Each row is a point on a tangle of strands that fork, close into loops and nearly touch. The rows are in no order.
In the rows, zero is written as 128.
Points whose rows are less than 80.5 apart are linked; no others are. Some points are linked to none.
(271): [102,82,114,136,147,111,138,125,133,128,110,127,107,134,146,135,133,91,139,155,124,102,112,141,113,127,154]
(245): [155,127,123,110,151,64,128,135,107,129,124,133,135,138,139,125,123,150,141,136,142,123,130,128,170,117,147]
(720): [118,102,154,142,140,102,145,113,142,154,91,111,108,117,147,138,131,143,147,100,139,123,153,115,144,114,138]
(403): [102,127,124,108,126,166,115,124,97,109,144,114,141,142,110,125,129,112,115,127,135,142,130,136,112,126,95]
(387): [111,139,137,134,165,103,117,91,116,132,121,118,118,166,144,159,123,133,165,135,139,127,138,145,106,94,119]
(293): [108,115,125,132,141,138,131,76,137,126,123,127,137,123,146,146,103,128,164,162,126,123,120,170,103,118,105]
(400): [119,123,105,135,118,120,155,142,120,119,157,158,135,136,139,125,142,92,106,136,93,107,92,139,108,122,154]
(370): [127,105,113,160,117,176,161,129,134,113,142,161,166,101,144,141,102,113,111,153,102,90,80,141,92,121,117]
(719): [116,146,116,142,85,116,138,137,124,158,136,152,146,123,124,108,143,124,142,102,102,125,110,112,126,116,151]
(689): [104,89,106,129,153,130,157,103,124,111,147,149,141,139,141,141,143,98,103,141,129,90,132,154,119,100,132]
(600): [135,182,138,107,155,82,125,115,91,112,130,141,142,168,142,145,123,158,144,126,155,140,127,137,130,100,124]
(1000): [143,145,128,133,105,151,160,110,144,127,197,157,151,101,135,158,124,119,108,132,102,77,93,132,122,119,127]
(744): [174,147,140,118,111,114,106,145,148,137,113,117,101,99,123,117,126,143,104,111,119,151,134,88,157,174,129]
(554): [157,120,146,127,119,122,141,99,140,150,113,135,120,88,141,127,96,132,153,157,90,113,103,129,139,144,133]
(317): [87,107,128,137,128,152,125,104,124,146,107,118,141,143,125,124,135,120,144,104,129,130,140,126,113,100,107]
(395): [127,91,112,146,144,147,129,166,102,143,129,135,126,114,127,85,130,114,96,129,116,128,115,129,148,136,130]
(185): [136,133,156,112,173,102,113,88,113,140,95,115,131,117,144,167,98,147,160,137,140,127,132,126,138,113,110]
(138): [150,130,135,119,113,109,111,159,167,102,104,107,98,142,111,142,131,149,132,111,161,166,158,87,133,165,131]
(237): [138,162,133,104,134,129,142,83,113,127,170,140,157,126,128,166,130,140,109,119,129,116,136,140,130,103,104]
(1038): [133,133,128,115,108,122,110,152,134,117,104,114,115,156,100,76,123,156,135,132,165,170,141,113,136,142,130]
(530): [104,169,102,146,82,128,113,142,133,133,147,139,153,137,120,118,150,129,153,100,137,126,117,116,115,105,155]
(641): [146,121,120,133,118,140,143,144,106,127,157,148,136,123,139,119,126,102,109,139,84,106,87,144,121,135,121]
(822): [100,112,112,151,132,152,134,100,154,109,132,145,136,122,142,136,104,118,158,174,116,109,99,174,82,126,125]
(766): [138,82,129,123,135,122,119,136,133,124,124,113,113,123,141,141,120,101,143,166,110,115,114,143,133,147,138]
(608): [104,103,131,144,125,161,140,120,140,139,109,137,135,109,135,117,108,114,151,149,101,112,93,151,107,133,121]
(206): [145,125,122,149,152,160,103,200,106,135,121,116,130,116,100,68,124,140,97,142,145,166,131,129,151,149,128]
(189): [116,140,123,109,127,132,159,98,125,122,185,145,161,133,124,159,141,135,103,103,149,100,146,133,147,104,119]
(53): [159,127,141,143,112,135,113,169,133,150,114,130,100,86,127,93,137,147,93,107,115,146,130,103,162,173,138]
(1060): [102,140,102,121,124,110,140,133,129,98,145,134,151,172,122,117,156,122,145,117,158,134,138,154,120,102,147]
(71): [166,117,133,129,130,142,155,113,119,124,166,152,138,111,153,127,105,108,117,162,75,100,88,149,118,131,114]
(422): [98,147,107,121,117,139,144,142,144,91,185,140,142,141,120,156,154,111,112,122,133,99,110,147,113,127,152]
(1039): [169,104,144,127,127,116,139,120,138,164,115,132,118,84,144,129,111,134,130,137,91,115,128,118,163,152,134]
(261): [148,140,145,123,116,153,83,183,125,127,112,100,95,104,104,109,111,133,107,140,117,156,127,96,133,176,120]
(122): [128,113,136,132,123,77,128,149,148,143,107,118,95,125,137,138,138,120,163,127,115,108,130,123,143,140,170]
(39): [167,99,114,113,152,96,116,144,115,128,143,126,122,118,144,145,129,117,122,162,112,112,126,140,163,143,143]
(856): [134,126,121,153,117,180,165,127,154,108,177,157,160,93,137,159,115,117,106,140,109,76,83,133,99,114,123]
(165): [119,98,128,134,134,149,127,133,106,156,112,122,127,113,126,87,132,127,103,108,124,134,135,121,152,135,114]
(727): [121,188,123,105,99,128,100,108,124,116,146,118,131,167,118,136,123,139,139,115,140,159,133,109,88,115,108]
(733): [167,112,130,139,121,119,124,159,125,158,130,131,102,97,138,100,128,124,117,123,89,129,115,114,165,157,140]
(207): [132,129,167,126,112,175,111,154,138,105,84,100,94,89,101,144,118,141,123,123,147,150,151,97,113,165,120]
(761): [100,131,142,138,132,97,130,115,143,151,100,109,107,158,144,125,135,142,165,104,140,133,140,119,122,115,131]
(529): [107,139,123,162,162,115,123,81,141,134,110,134,119,162,148,164,133,129,178,148,126,103,124,163,98,94,130]
(643): [117,99,124,143,120,100,139,163,141,131,102,120,103,120,125,99,146,124,137,110,126,128,129,124,154,142,164]
(91): [148,140,127,131,137,160,91,187,132,123,108,116,115,125,81,73,121,157,97,144,163,170,145,99,135,159,126]
(227): [107,166,111,146,134,84,134,120,131,150,135,149,145,169,144,141,148,134,162,100,140,120,134,130,115,88,147]
(75): [111,89,118,145,155,108,161,97,143,138,105,150,127,124,149,138,125,108,151,159,110,87,119,133,116,102,154]
(858): [154,163,146,88,133,125,136,89,101,119,176,131,139,123,137,157,120,126,109,142,106,120,123,149,123,125,91]
(516): [153,112,110,117,161,91,139,129,103,120,139,140,142,137,137,107,137,134,112,141,148,130,139,149,172,108,141]
(74): [111,153,116,155,114,141,121,83,149,151,134,134,143,127,137,153,133,121,169,117,121,121,124,136,99,95,121]
(989): [135,157,138,115,117,157,90,187,92,119,125,109,109,127,95,99,115,127,111,156,111,154,124,110,110,157,120]
(941): [86,160,110,133,121,146,129,129,156,102,193,119,130,152,118,169,154,120,132,114,154,105,125,146,124,116,144]
(605): [122,171,141,138,105,132,115,75,146,171,110,128,139,121,136,145,116,146,173,115,108,138,117,123,98,109,110]
(224): [119,152,124,105,112,159,110,131,100,118,131,123,147,146,100,97,126,127,98,122,144,167,139,117,117,128,98]
(259): [155,182,136,90,140,96,125,110,100,104,153,124,132,150,131,137,121,148,121,139,145,147,138,141,144,124,123]
(381): [130,133,132,124,138,63,129,128,114,132,117,126,110,147,143,138,130,134,165,135,124,121,118,133,146,121,159]
(98): [149,100,149,133,133,107,134,122,146,148,95,113,117,107,137,154,137,144,119,94,146,139,165,103,163,147,127]
(156): [106,93,128,122,141,135,127,108,117,143,100,107,132,135,130,106,123,132,124,106,143,140,152,117,139,115,103]
(246): [135,165,163,113,100,117,117,92,147,159,107,123,115,123,137,124,119,147,145,112,114,143,119,107,104,126,113]
(457): [118,176,123,98,101,132,127,114,121,98,172,122,152,156,107,143,135,140,129,111,156,145,144,134,114,116,122]
(1064): [82,117,128,146,122,125,131,158,131,120,94,117,116,159,111,83,148,131,150,109,157,146,145,122,124,117,151]
(752): [163,125,142,133,101,129,125,153,160,92,101,135,98,124,115,156,144,144,99,94,156,171,169,87,126,170,121]
(874): [154,105,112,139,153,152,91,171,147,136,121,109,127,103,110,109,133,142,93,111,148,164,161,111,162,175,121]
(656): [137,147,141,100,130,113,104,119,153,132,99,100,92,135,123,123,104,141,124,116,161,161,156,88,120,129,105]
(83): [154,166,143,81,138,122,109,103,104,109,154,116,123,141,128,135,116,128,101,140,133,153,140,138,124,127,99]
(520): [120,144,128,108,118,131,101,132,123,123,115,109,115,152,110,97,114,141,118,128,146,162,142,99,115,133,108]
(173): [151,139,115,103,148,100,163,121,109,107,162,155,153,148,128,109,153,144,109,134,141,115,133,165,164,113,142]
(263): [126,85,145,139,145,106,158,100,144,150,95,132,113,98,144,136,121,122,151,135,113,99,131,130,138,118,140]
(42): [121,134,138,117,159,92,118,109,120,144,103,112,116,160,143,151,114,149,153,116,157,140,143,115,123,108,113]
(696): [156,89,113,126,137,99,112,158,147,136,125,116,126,119,132,153,136,122,123,135,111,125,153,131,167,173,145]
(1008): [158,125,123,104,140,113,104,112,119,143,121,114,123,120,136,115,114,132,106,129,132,144,141,117,155,136,108]
(178): [132,82,150,140,124,155,120,141,144,133,101,107,108,92,122,128,124,115,130,118,122,134,127,123,145,159,125]
(610): [134,142,116,109,124,117,152,129,126,103,165,147,164,152,112,108,151,136,121,118,154,130,133,164,139,109,143]
(175): [96,116,103,125,149,107,147,113,123,105,144,140,137,161,140,133,151,108,135,133,147,114,139,158,116,97,141]
(1017): [85,112,150,143,122,180,131,132,121,143,82,111,132,114,112,112,127,131,131,109,122,127,136,124,114,128,110]
(213): [144,96,108,141,149,137,109,192,116,125,131,118,121,120,118,87,127,118,105,136,134,149,120,136,160,157,135]
(202): [140,148,159,115,116,123,114,134,170,107,97,104,72,141,130,152,116,151,143,116,164,157,157,78,104,148,118]
(92): [119,96,112,156,119,167,156,121,130,148,132,167,168,105,126,128,122,104,112,134,103,93,98,120,107,110,128]
(109): [176,141,113,102,129,119,85,160,125,114,145,109,115,133,119,104,116,128,114,151,135,162,133,119,150,162,126]
(548): [79,107,110,156,128,142,141,102,141,152,108,146,143,136,132,125,145,107,140,116,122,100,129,132,107,91,136]
(328): [92,116,143,154,112,178,139,135,121,156,94,135,151,99,117,119,121,125,138,123,100,106,112,134,108,129,118]
(508): [86,105,113,159,115,164,141,142,119,154,107,151,155,111,118,123,141,103,119,117,109,99,116,120,108,112,141]
(853): [119,129,109,134,112,100,147,135,123,138,129,154,133,137,135,116,143,106,137,127,101,108,105,126,119,117,162]
(459): [124,109,130,124,137,180,115,142,89,110,144,115,130,130,126,121,122,104,103,145,111,130,111,147,119,139,94]
(586): [141,134,168,138,117,183,110,169,127,123,89,94,102,82,100,130,100,132,110,143,121,147,134,106,123,169,111]
(687): [141,142,164,117,100,127,123,114,145,140,97,110,94,99,136,122,124,145,123,110,127,145,129,101,135,149,123]
(1026): [118,167,124,128,141,88,137,115,110,114,145,145,154,172,131,143,139,144,150,112,156,132,139,146,120,94,131]
(892): [113,152,106,145,116,133,133,93,136,135,156,148,143,131,134,168,140,114,146,126,122,97,118,139,106,92,144]
(556): [130,125,128,129,134,163,109,181,84,114,139,101,117,131,107,108,118,111,109,151,115,144,115,136,121,146,113]
(817): [105,111,114,125,137,144,159,105,129,114,175,149,157,131,137,156,140,118,94,125,135,90,132,136,124,108,121]
(270): [131,136,127,135,132,112,152,86,122,134,147,156,146,126,147,161,138,124,145,138,99,94,116,135,120,92,136]
(430): [105,184,110,132,114,130,118,114,141,103,179,117,141,160,121,169,145,133,149,103,163,128,137,141,112,99,133]
(22): [117,117,131,131,108,104,128,158,145,126,100,116,114,151,115,75,140,149,143,115,158,149,137,119,147,136,152]
(300): [141,123,140,117,158,119,120,80,125,132,111,114,129,110,141,155,94,138,156,163,126,129,127,152,130,125,97]
(957): [155,123,152,132,110,161,112,147,158,100,94,113,106,99,108,156,126,137,99,105,141,162,163,89,120,172,118]
(872): [141,91,127,131,136,129,113,143,144,137,103,113,111,109,120,111,134,148,101,101,159,156,163,105,168,156,128]
(490): [121,130,109,120,131,117,168,149,127,85,174,156,133,152,129,124,152,100,98,140,123,102,105,163,122,132,157]
(129): [115,134,114,122,107,132,123,157,102,110,148,135,141,144,117,94,142,111,124,129,116,140,114,141,127,130,139]
(776): [157,121,135,121,130,115,147,92,110,147,142,149,142,112,148,133,115,126,137,160,83,107,105,135,129,121,122]

How many points has the smallest loop of links through each point below? Write none if it is on no loop.
(317) -> 5
(246) -> 12
(600) -> 11
(853) -> none
(957) -> 14
(395) -> none

A fork is a point with three links, a tip a point with one. Leave the first point through the second and follow the links. Name the first fork or tip that comes.
(610); (173) -> (22)
(1039); (733) -> (776)
(202); (138) -> (520)
(259); (83) -> (1060)
(689); (817) -> (1026)

A piece is two or more points that can be reached from each other along the links. Count, over all rows, the pieces, the separate loops (a circle has one, a figure eight two, a Y none), the forks (points with three links) and the tips (points with one).
pieces -> 3
loops -> 4
forks -> 11
tips -> 9
